Each row is a point on a tangle of strands that fork, close into loops and nearly touch. The rows are in no order.
(in the rows, 128 means zero)
Points whose rows are less than 103 apart are linked; no others are. Some points are linked to none.
Dovan: [103 149  92 111  98 137 127 158  84 117 120 108  45 122  32 149  92 171
 139 180]
dule: [138 134 170 111 123 122 170  93 133  88 155 130 179  74 130 124  97 115
 109 109]
fuvag: [129 159 124 123 162 128 122  78 154 112 139 132 103 147 145  60 126 103
  99  92]
bar: [116 105 133 199 151 189 111 148 104  97 110 131 163 134  47 100 116 123
 133 144]
mide: [138 181  83  92 145 151 110  95 136 140 130 129 115 102 142 139  85  75
 104  67]
zov: [167 153 130 111  63 107 136  94 116 164 140 122 142 125 152 165 117 101
  95  70]
mel: [131  96 156 162 150 148 130 140 108  88 150 100 140 131 179 128 175 146
 152 105]
zub: [172 129 154 155  68 107 137  88 179 186 143 134 199 145 159 129 126 115
 121 128]
bog: [157  80 186 164 123 145 117 159 136 109 138 122 175 125 173 120 137 131
 152  85]
kizen: [140 113 170 140 157 155  94 100  85  79 132 173 134 130 169 109 100 115
 122 128]
zerol: [116 121 127  91 148  96 119 207 105 136 103 159  91 155 142 131 162 172
 166 162]
Ges: [130 189  92  71 151 151 146  97 157 130 116 106 107 108 101 116  69  92
 125 116]
nagem: [116 137  95 181 125 173 135 110 104 104 116 122 132 116  31 111  99 119
 120 147]
fanez: [143 126 168 147 115 124 176 100 152 153  91 131 229 111 142 123 120 127
 128 115]
Kapu: [149 129  95 141 148 134 170 113 159 148  64 128 116 159  94 111 152 131
 132 125]
nofor: [133 129 140 146 136 127  75  93 130 122 148 127 112 170 204 105 164 133
 103 113]
von: [ 66 117 151 113 124 113  91 171 151  82 141 134 116 105 136 124 139 136
  98 131]
Melo: [160 115 113 150 158 134 163 131 152 134 106  96 136 157 129 117 177 123
 158 127]
luvo: [ 65 134  41 110 154 169 101 129  99 152 136 121  61 107 113 151 104 132
 106 120]
Sofi: [115 149 144 111 131 138 176  96 138  89  96  97 138 123  70 113 130 140
 121 116]
zigu: [130 137 151  81 124  85 162 152 166 136  97 131 128 131 123 127 142 141
 143 153]
dav: [124 117  87 154 136 137 185 107 125 116 157 139 136 103 102 139 153 103
 122 145]
puf: [130 146 106  90 130 113 134 163 114 136  48 174 101 163  91 124 127 136
 141 142]
safol: [138 115 145 125 114 100 182 142 167 149 119 125 139 120 101 149 180 146
 119  76]
gurut: [158 163 138  77 100  45 131 143 151 209 179 162 108 135 147 140 117 149
 147 138]
bovaf: [ 90 133 122  63 103 100  89 163  90 122 132 126  86 110 181 174 119 142
 104 132]
nif: [161 125 150 129  56  74 143 135 187 208 120 147 178 126 136 142 123 134
 119 134]
tuzi: [ 56 106  71  98 147 154  99 114  82 114 142 111 107  89 140 169 121 152
  90 144]
nub: [141 130  75 120 141 111 171 137 117 152 134 148  92 132 114 148 160 125
 133 156]
lon: [161 114 155 141  67 107  49 144 164 173 117 110 130 203 170 139 141 139
 161 135]
bis: [119  75  89 169 126 135  95 135 116 155 149 128 153 131 212 155 154 127
 117 151]
Fop: [130 144 135  99 112 107  99 143 132 138  60 152 127 172 130 126 125 111
 108 138]
Kiso: [110  93 101 165 141 161 143 154 112 115 101 123 126 134  77 158 175 121
 130 116]
Sozuv: [133  91 154 172  71 141  51 104 129 161 183 146 133 131 208 109 116 154
 102 114]
sufa: [121 134 158 111 166 167 126  90  72  59 198 112 105  79 129 128 101 125
 133 122]
Tiso: [128 147  68 153 140 151 160  79 148 140  85 132 101 139  82  79 114 117
 113 127]
guba: [133 182  70  81 143 153 157 127 147 151 121 100  65  92  66 143  69 116
 144 125]
ziroz: [107 126 169 137 146 128 161 125 169  89 117 129 198 106 104  95 110 122
 139 159]
biv: [129 142 103 104 133 100 179 106 163 182 123 147 142  97 102 137 125 101
 102  91]
Tido: [102 161  95  68 140 124 112 166 116 142 116 139  74  97 103 158 100 123
 117  95]
fuzog: [158 127 155 134 118 114 144 122 169 173  77  84 212 168 155 115 126 116
 182 150]
dobo: [110 162 125  63 107 121 159 123 135 116  95 123 154  87  84 156  91 106
 116 137]
Vuv: [158 148 158 116 125 121 160  92 162 165  59  92 177 175 139 118 138 137
 134 126]
met: [141 163 119  76  86  98 108 125 118 161 123 148 127 125 148 163  97 103
 108 107]
zamo: [115 169  90 123 131 151 148 115 145 140 139  88  89  97  23 114  84 123
 115 110]
lol: [121  99  86 147 127 126 127 171 125 149  95 159 161 146 144 152 139  94
 146 185]
sof: [108 137 149  79 108  89  97 169 115 125 125 139  94 149 177 148 151 155
 125 172]
Roluf: [128 160  96  93 134 123 151 160  90 140  89 164  67 127  52 128 103 167
 153 125]
mupu: [120 157  93 121 135 161 143  96  96  94 162 134 145  76 110 148  87  81
 120 125]
Luvi: [138 127 144 142  80 138 107 114  90  95 136 144 176 119 199 143 113 105
 117 150]
Bafut: [115 124 131 116 133 128 149 156 140  93 102 110 106 147 124 128 175 137
 150 153]
memub: [117 123  90 143 155 139 138 103 122 131 176 143 110  82 132 135 144 103
  96  66]
Rabi: [104  95  67 184 133 165 153 141 108 112 139 105  89 128  82 133 149 146
 144 193]
Pere: [127 131 165 146 155 172 136  98  62  65 186 117 117 106  73 113  95 135
 135 159]
nat: [180  95 166 187 107 141  95 133 140 155 147 102 168 156 190 104 134 122
 162  80]
Pur: [151 129 137 105 132  79 172 172 154 195  91 165 138 145 122 133 150 153
 146 128]
gitud: [ 94 132 138  86 103 128  99 125  85  80 152 102 106  92 170 171 127 136
 101 101]
tos: [141 142 185 113 130 133 144 108 138  78  72  95 158 148 122 105 142 137
 121  87]
golo: [124 119 158 135  76  96  81 168 177 149 154 141 132 125 185 108 141 136
 105 115]
makar: [107 113 118 153 121 154 132 175 116 114  88 102  99 148  27 140 154 158
 137 137]
lusoz: [ 82 148 160  92 135 104 123 164 171  85 122 120 125 104  80 111 117 128
 109 126]
tadir: [114 114 187 119 150 144 104 108  74  58 173 139 114  85 177 128 100 145
 116 119]
rof: [150 117 121 141 128  97 144 120 165 157 150 124 131 151 167 122 164 116
 126 137]
ved: [115  86 119 149 147 138 115 166 127  87 133 103 163 135 179 124 134 110
 164 178]
Rutof: [138 142 115 124 120 141 149  87  80  81 138 148 165 114 153 140 100  88
 121 158]
gofus: [157 149 167  99  92 102  99 112 160 157  60 129 162 192 141 135 127 125
 134 140]
Sus: [155  91 192 165 209 150 152 112 136  97 150 132 132 124  88  79 118 136
 167 132]
liru: [134 129 123 132 118 106  70  97 138 173 149 125  91 201 185 141 161 135
 127 153]
Dukim: [ 97 103 106 144 146 118 114 163 134 147 115 150  85 140 142 145 176 134
 107  98]
pogan: [135 140  83 107 129  93 114 105 106 185 152 143  80 180 174 154 161 134
 130 174]
Pel: [122 179 135  47 133  92 118 147 140 159  81 141  88 126 100 123 100 139
 122  89]
Kuriz: [155  91 132 130 118  85 117 207 149 171  95  88 151 163 163 142 145 120
 190 126]
Sukoz: [ 97 136 151 129 144 162  97 123  98  49 123  96  88 136 100 114 158 148
 113 110]
bupif: [108 121 102 162 175 159 134  95 114  86 180 126  99 119 128  93 143 131
 126 150]
Zun: [115  98 128 177 172 167 123 149 146  86 133  84 113 148  77  92 173 148
 150 132]
tekim: [ 93  86 145 152 150 170  99 135  91  68 131  91 113 135 137 134 182 157
 134 113]
fol: [125 122  98 111 152 109 161 185 113 126 107 155  82 146 104 120 151 170
 180 199]
Kor: [ 92 123  75 142 152 133 137 121 127 137 144 132  67 114 106 133 171 122
 100  91]
Nisag: [144 111 107 150 117 115 114 151 134 139 122 112 175 168 191 140 136  99
 168 190]
peg: [126  83 117 153  87 106  90 162 145 197 159 144 123 135 197 164 156 150
 122 154]
bof: [128 143  80 133 124 123 105 109 132 157 147 151 122 103 157 143 116  84
  83  61]
ger: [121 128  68 140 129 141 160 149 109 119 112 129  56 140  89 132 133 162
 156 214]
gima: [144  81 186 178 189 172 126 143  92 100 142 128 155 122  52  95 124 130
 159 127]
Fozon: [115 124 140 130  66 133  49 100 107 153 181 130 117 117 200 138 108 136
  83  83]
Kezi: [110 156 131  93  93 104 149 127 142 113 145 134 177  69 127 142  84  86
 113 120]
rogu: [162  96 168 162 151 141 153 112 117 117 132 176 198 105 137 112  90 107
 141 124]
rup: [ 92  98 151 147 129 118 109 174 147  78 162 131 164  94 171 125 142 131
 130 169]
guze: [126 157 108 144 173 141 162  68 159 132 133 125 118 118  93  73 119 111
 110  92]
bafot: [149 100 156 141 106 121 176 153 159 130 103 106 198 112 133 142 157 134
 144 105]
Garev: [ 78 153 121  84 145 119 113 171 149 114 144 119  79  98  62 138 116 120
 117 128]
pazez: [157 136 136 122 143  96 187 123 157 215  61 114 162 159 125 128 151 153
 171 142]
pom: [103 162 135 114 165 155  99 118 149 103 178 134 129  75  93 115  86  93
 113  58]
ruduv: [146 189 145  34  94  67 127 130 121 176 109 146 117 142 133 154  98 133
 134 111]
Vut: [145 104 146 135  72 120 112 160 120 119 111 128 163 135 175 161 144 118
 121 134]
mudi: [158 108 150 167 160 160 105 110 102  95 117 133 158 165 190  97 119 106
 155 142]
Roru: [ 77  89  85 136 141 142 109 102  93 125 146 136 131 119 183 154 138 150
  93 152]
gak: [173 110 175 170 115 141  71 100 126 132 164 140 136 162 203  99 121 133
 124 107]
nena: [160 141 110 122 100  74 135 128 153 194 183 152 115 125 161 150 150 121
 112 118]
gege: [170 110 170 164  96 124 136 129 173 166 109 116 226 141 170 109 107 121
 153 125]
Muv: [122 125 157 149 159 140 157 105 122  98 154 154 175  89  88 103  87 108
 129 129]
Kifu: [118 146 109 117  99 145 143 142 118 102  72 103  85 143  24 129 100 162
 132 163]
girun: [100 107  82 172 150 179 155  98  85  87 174  92  99 118 112 133 161 160
 130 175]
kive: [123 139  56 110 133 127 155 140  68 157 113 161  63 118  82 172 126 145
 128 142]
zolar: [132 147 120  98  71 104  55 117 114 184 142 140  94 131 173 173 119 129
  88  90]
zagis: [149 160 137 131 128  92 136  81 181 141 167 127 137 133 165  85 136 112
 103  98]
danu: [133 111 166 155 193 142 146  98 128  81 179 144 115 114 139  79 133 138
 135 131]
Bur: [136 144 132 100 132 121 154 105 126  90 150 106  99 116 141 128 164 134
 109  84]
pum: [118 153  88 153 137 169 153  96 111 124 169 116 136  82  40 118  78 102
 110 121]
zude: [122 137 166 130 139 153 102 124 108  67  86 129 126 156 130 103 154 132
 119  86]
kiba: [145  91 129 130  98 102 120 198 126 164 117 137 136 145 178 177 163 144
 150 146]
badan: [176  95 167 162 161 148 135 122 126 113 106 127 206 142 173  92  89  94
 182 134]
vas: [163 138 165 109  92  56 114 138 197 204 161 149 122 165 141 121 137 163
 150 153]
sebo: [108 151 116 163 102 153 117 122 131 108  96  95 119 130   5  96  80 151
  98 145]
vola: [140 116 195 142 171 161 118  96  62  74 131 160 126 111  90 122  92 120
 132 132]

A tip is a point with one link. Name the tips that can be reached along the links from each point below, in the order of the rows.
guze => dav, safol, nif, vas
mel => zov, Sofi, lol, pogan
Kezi => ziroz, dobo

A piece is two or more points that can be reached from each other along the links. Count, over all rows, the pieces, the separate loops (a circle has one, a figure eight two, a Y none), the forks (points with three links) and the tips (points with one).
pieces => 4
loops => 2
forks => 12
tips => 16

A fork is a point with three links, a tip a point with one. Leave the first point through the second and follow the links. Name the first fork or tip that comes.
Nisag / ved => met
danu / bupif => gitud
fol / ger => nagem

Name the points in between on the shortest way along the links from the first point to the second, in order.
peg / makar => kiba > Vut > Luvi > Rutof > mupu > pum > nagem > sebo > Kifu
ruduv / tos => met > zolar > Fozon > Sozuv > gak > nat > bog > mel > tekim > Sukoz > zude
Sozuv / rup => Fozon > zolar > met > ruduv > Pel > Tido > Garev > lusoz > von
Rutof / girun => mupu > pum > nagem > bar > gima > Sus > danu > bupif
Kapu / zub => Melo > Bafut > zigu > Pur > pazez > Vuv > fuzog > gege
